Points on a hilly landscape, in no order, each with its height.
A ball rolls from a point to the lowest of its 2 nearest points, and stops where none of them is lower. Distance is the straight distance between rows; heights are no part of it.
mido: [ -8  -4  -5   0   3  32  -4 -15  17 -58   4  10   6  20   1 -14   2  -9
  24   5]  height 516
Mim: [-12   6 -22  -2   9  18  -6   6 -27 -11   9  12   1 -15 -15  13  14 -11
 -12 -15]  height 394
vel: [ 17   5   5  -3 -23   2   9 -15  17 -21   9  -8  27   9  -9 -11  -1 -10
  22  14]  height 764
mef: [  1  13   9  -3 -14   7   6  15 -16   4 -17  10  11   3   0   1   3  -1
  25   6]  height 245
rupu: [ -8  20  21   5   5 -12 -13  10  12  31  21  -2  -9  -1   3 -19   0   1
  -8  19]  height 273
Zel: [  9 -23  11  -1  15   8  37  -2 -23   2  13  38   2   3   5  29   5  -8
  -9 -19]  height 604
sog: [ -1 -19 -11  14  26 -11  -7   1   5  37  -7  -3   0 -22  23   5   3   5
 -14 -21]  height 347
fovab: [ 11   7  27  -1   2   2 -10  -5   9 -14  -9  17 -11   6 -33 -17  -2 -10
  17  18]  height 482
zorur: [ -7   1  -3  17  20 -19  -9   3 -11  40  -8 -29 -11  -9  11  -1   6   9
 -14 -20]  height 287
Tifis: [  3  15   4  -5  -1 -15 -20 -14  12  -6  20 -13 -17 -27  -2 -11  15  -1
 -10   7]  height 483
Tozi: [ 19   0  22   2   5 -12   8  -3 -16  -4  -9  11   7   2 -27  11  18 -14
   2 -12]  height 547
famam: [ -1  13 -20  21   5 -24  -4  14  12  11 -13 -11  -9  17 -10 -29 -22   2
  20  -3]  height 564
nuviv: [-14   2  20   1 -12   7  11   8 -15 -25  -1 -20 -20  15  -4  19   4   4
  24  12]  height 267
Tego: [ -4  13  17  13 -13 -16 -10  11  -3  41 -15 -15  10   5  -6 -17 -19  12
 -17  -5]  height 225
kiku: [-16   1 -21  -8   1  29   3 -10   9 -43  11  -2  36  16  16  -3   6 -15
 -23  -6]  height 272
nake: [-10   7   4  11  15   4  -7  12 -24   0  18  21   0 -19  -2  17  25 -10
  11 -11]  height 338
laza: [-32  10  -8  -9 -11  15   8   1 -16 -21  -6 -17  -1  13   3  19   1   8
   7 -10]  height 381
kenu: [-12 -17   0 -12  10  21   7   2   6 -29  17  24  -6  10  19  18  -2  -6
 -21  13]  height 461
suz: [-19  -1 -18  -3  21 -14  -9   1   8  30  -6   3  -1 -16   0  -7 -13 -12
 -12 -20]  height 406
suga: [  8 -17   3 -23  -5  20  16  -8  -7  27   2  15   7 -13  11  15  -4   4
 -18   6]  height 817
kiv: [ -8 -19   1 -20  -6  -2  21  -3   2 -12  -2 -12  -4  20 -11  32 -13   3
 -21   3]  height 204
kadi: [ 31  -6  29  13  -7 -19  -9  -4   7  18 -10 -14  -5   3  21  -9   8  16
   6  13]  height 605
zimur: [  7   5 -22   8 -26  -8  -2   5  14 -17  -8 -14  19   9   4 -17 -18  -4
  16   8]  height 724
vani: [  8  -1  -2 -13   3  14  16 -20 -14 -40  -3 -13 -11   9   2  15  27   5
   1  -2]  height 464
fip: [  2 -13 -17  16  17  -1  10   2  -8 -12  -5  12  -3  13   0   2   5  -3
  32 -17]  height 429
nak: [ 15  24   8  -5 -12   4  -8  -9  -9   6  -7  -6  -7  -8 -12 -17  15   6
  17   5]  height 281
vem: [  0   9 -26  -9 -14  -2  -4  -3  -8   4  -5 -23  15 -30 -10   1   2  -9
 -28  -8]  height 291
laru: [ 11   2  42  10  -5   4 -19   8  -5  10  -8   7 -12   6 -19   1   2   9
   8  10]  height 415
Fivu: [  1   1  -4   5  10  -5   1  18 -27  35 -11 -12   5   0   6  -2  11  -7
 -14  -4]  height 222
sovef: [ 18  -9   9 -29   2  19  19 -15 -22  23 -12   9 -18  -3  11   0  12  19
 -11  10]  height 831
mota: [  5  -5  -5   0   7   1  -9  10  -1   2  14   4   3 -11  10   6  11  -7
 -23  17]  height 155
digi: [-20  14 -20  14   4 -10  -5   7  10 -29  -6 -12 -14  23 -17 -21 -17 -11
  17  -3]  height 635
Sesir: [  3  17  18   8 -13 -17   3  19 -15  26 -16  -8  11   8  -1  -5  -1  -6
   1   6]  height 141
mipaz: [ -5  32  16  29 -17 -12 -13  12  11 -30   3 -12 -15  -8 -12 -29  -4 -13
  28  12]  height 422
mus: [  4  13  -7  -6 -13  10 -20  -2   9  19   4  -4  -7 -15   7 -16  -3  22
  11  13]  height 126
Puf: [ 18 -18 -13  21   3 -16 -23  -1  27  27  -5   2   5  -2  10 -16 -27  21
   3  -7]  height 722
let: [ -5 -10   3  -2  -6  17   9  -2   1 -15  -9  20   0   8  -2  10  -6   5
  29  -6]  height 348
vosol: [ 14 -17  23  -7  12  -3   9 -11   3 -24  -9  21  -6  16 -30  11   4  -5
   9   4]  height 518
kelon: [-23  -4  15   5  11  -4   0   6  16  35  27  -3  -4   0  16   9 -11   9
   2  10]  height 392
gareb: [  3   8  39  24 -10  -4 -28   9  -7  36  -3  -5  -3   3 -10 -11 -16  20
 -11   6]  height 314
pim: [ -3  -3 -17 -13 -21  34  12 -12 -10 -29   6   0  36  12   2   9   1 -11
 -25  -5]  height 241
nalo: [ 10  -1  -5 -28 -12  22  16 -15   0  -8  -1  11  21  12  -5 -12   6  -4
   7  12]  height 788
sib: [ 17   7 -28   5  -7  -1  -9  15  -9  -6   5  -5  15  -8   1  -5  12 -15
 -29  10]  height 231
Bopu: [-25   2  -8  -5  -6   3   2  -8  20 -45   9  -9  22   5  14  10   0 -20
 -16  -2]  height 305
zus: [ 14 -20   1   0   8  -7  -4  -6  24  13   4  25  14  -4  -6  -3 -12  -4
  -2   3]  height 689
gote: [ -6   7  -6   0   4 -10  -7  -8  14 -39   1   0  -2   6 -18 -10  -2 -15
  10   0]  height 591
monas: [  3  -6  -7  -3   6   4  -4  -6  24 -38 -10   9  -9  20   4 -13  -6   0
  16  21]  height 551
gituv: [  8  -8  14 -27  14   9  26 -21 -16  12 -16  13 -16   5  -7   4  11   4
   6  -6]  height 841
pezuv: [ -3  -7  -4 -31  19   9  11 -20  -7  22 -16  14  -2 -13 -21  -1   1  -6
  -7 -14]  height 851
koma: [ 20 -28 -14  -3  15   0  13  -8  -5   9   7  21  -1   4   0   3   0   6
   4 -10]  height 653
buvi: [ 12   9   3  14   6  -6 -14  15 -16   3  17   2  -4  -9   9   1  33  -3
   0   2]  height 255
Lik: [  0 -14  -2   0  -3 -11   8  17   2  40  13 -18   0  16   6   7 -14  10
 -15  12]  height 395
fodig: [ -8 -19  12  -2  -1  -3  23   6  -8 -31  -4  -6 -11  25   0  34   1   4
  -3   0]  height 118
pagud: [-15   3  16  11  -9 -13   0   8   9 -14  -4 -29 -17  -2  13  21   3   8
  25   4]  height 404
pep: [ -3  -8 -14  -8  -4   4 -10  -5  -7  19   3  -9   5 -32  -8  22   1   6
 -20 -17]  height 344
zona: [  0 -12  -7 -26  -9  28  35 -14  -9  10   2  28  24   1  13   9  -6  -1
  -2   1]  height 803
sekir: [  0 -10   1  -8   4  16  10  -2  14 -22  20   8  -7   6  26  12  11   5
   9  20]  height 414
nen: [ 13 -24  -2   3  -7   3 -13   3  16  37   7  19   7   1  -1  -2 -24  20
  -2  -2]  height 737
Nok: [-10   3 -25   0   9  -7   1  12  -5  14 -22   9  10   3  -3 -10  -9 -14
   3 -21]  height 456
zada: [  8  -1  21  13 -11 -10   4   2   2  19   8 -26 -16   6  17   2  13  18
  23  12]  height 532
viz: [-21  21 -13 -14 -11  10   8  -5 -15 -10 -12 -12   6  -1 -17  -4  -3  -2
  16 -17]  height 438
Fezu: [ -6   7   6 -14   0 -18   4 -14   3  19   2 -19   5 -15  -8   8   1  -1
  -1  -7]  height 410
vir: [ -8   6   5 -11  -6  22   2 -22   2 -54  -1 -19   2  19  -1 -10  19  -9
  13   6]  height 490
vener: [ -1  -8  -6 -20 -11   9  18  -4  -8 -10 -15  -6  22   5 -12  13  -5 -10
 -29  -4]  height 200
genav: [-17   3  -9 -12 -10  -7 -13  -6  27 -13   5  -4  11 -18   3   3 -10  -7
 -17  -2]  height 363
sakud: [ -9  -3 -14  -9   6  13  24  -6 -28 -20 -18  -8 -13  11  13  18  16   9
  10 -11]  height 434
saza: [ -7  21   6  28   2 -15 -24  19  10  10  23  -2 -12 -13   8 -20   1  -2
   6   1]  height 132
lem: [  5 -35  -4  -2  12  12  23  -1   1  -4   1  39   2   4   2  22 -13   1
  -4 -17]  height 626
Kipe: [  1  16  11   3   8 -19 -19 -13   8  10 -11 -15 -11 -24  -6 -10   5   2
 -16  -9]  height 460
lefe: [-12 -10  -5 -16   2  14  19   1 -10 -25  -9   3  -1   9  28  20   6  -1
 -30  11]  height 486
Kani: [-14  -3   2 -17  15  13  -8 -10  -9  19 -14  14 -25 -17 -11  10  -4  17
  -2 -22]  height 867
suno: [ 25   6   0  26 -19 -22 -18  15  12 -14 -10 -12  -1  -1   9  -7  -7   4
   8  12]  height 671
bemek: [ 27  -8  11  24   0 -26 -12  -7  23  23  -1  -2  13   2  17 -23 -13   6
  10   2]  height 665
memiz: [  3   2 -22   7  10 -15   2  16   4  29  18 -13  14   3  -2 -13 -11 -14
 -21   9]  height 308
zunup: [ -8  28 -19  10   7 -17  -7  -5   9 -17  28 -12   0 -22  -2 -18  13 -20
  -7  -2]  height 435
rusos: [ 13 -15  28  12  14  -4  14  14 -27   1 -10  30  -2   2  -1  25  16  -4
   3  -9]  height 578
por: [  6  -8   5  -7  -2  13 -16  -5 -11  14  -7  -3 -26 -10 -12  15  -8  34
   0 -11]  height 889
Vul: [-13  21 -31  10   1 -11  -5  31  -5   6 -12  -2   3  10   3 -24 -16 -11
   4  -3]  height 503
Farol: [ -6  18 -18   6   1 -25  -6   0  21   8  32 -12   6 -12 -11 -20  -9 -19
 -19   3]  height 380
gol: [  6  -9  -4  -6   1  13  -9  -3  11   9  17  20 -14 -11  20   4   3  25
  12  11]  height 307
Laf: [ -1  24  21  30 -13 -11 -29  16  18  -1   5  -3 -21 -13  -1 -28 -14   9
  16  12]  height 296

Where does a ball stop that starts at each point below?
monas -> laza
zus -> Sesir
Kipe -> mota
digi -> Sesir
vosol -> Sesir

Call two points neighbours if one is among the 2 nearest of the other. Go from one point of each pair to the other, from neighbour to neighbour, staying as low as possible. Name the highest point that can't be avoided.
Sesir / laza -> viz
memiz / saza -> Lik
fodig / vener -> kiv
Sesir / mus -> nak
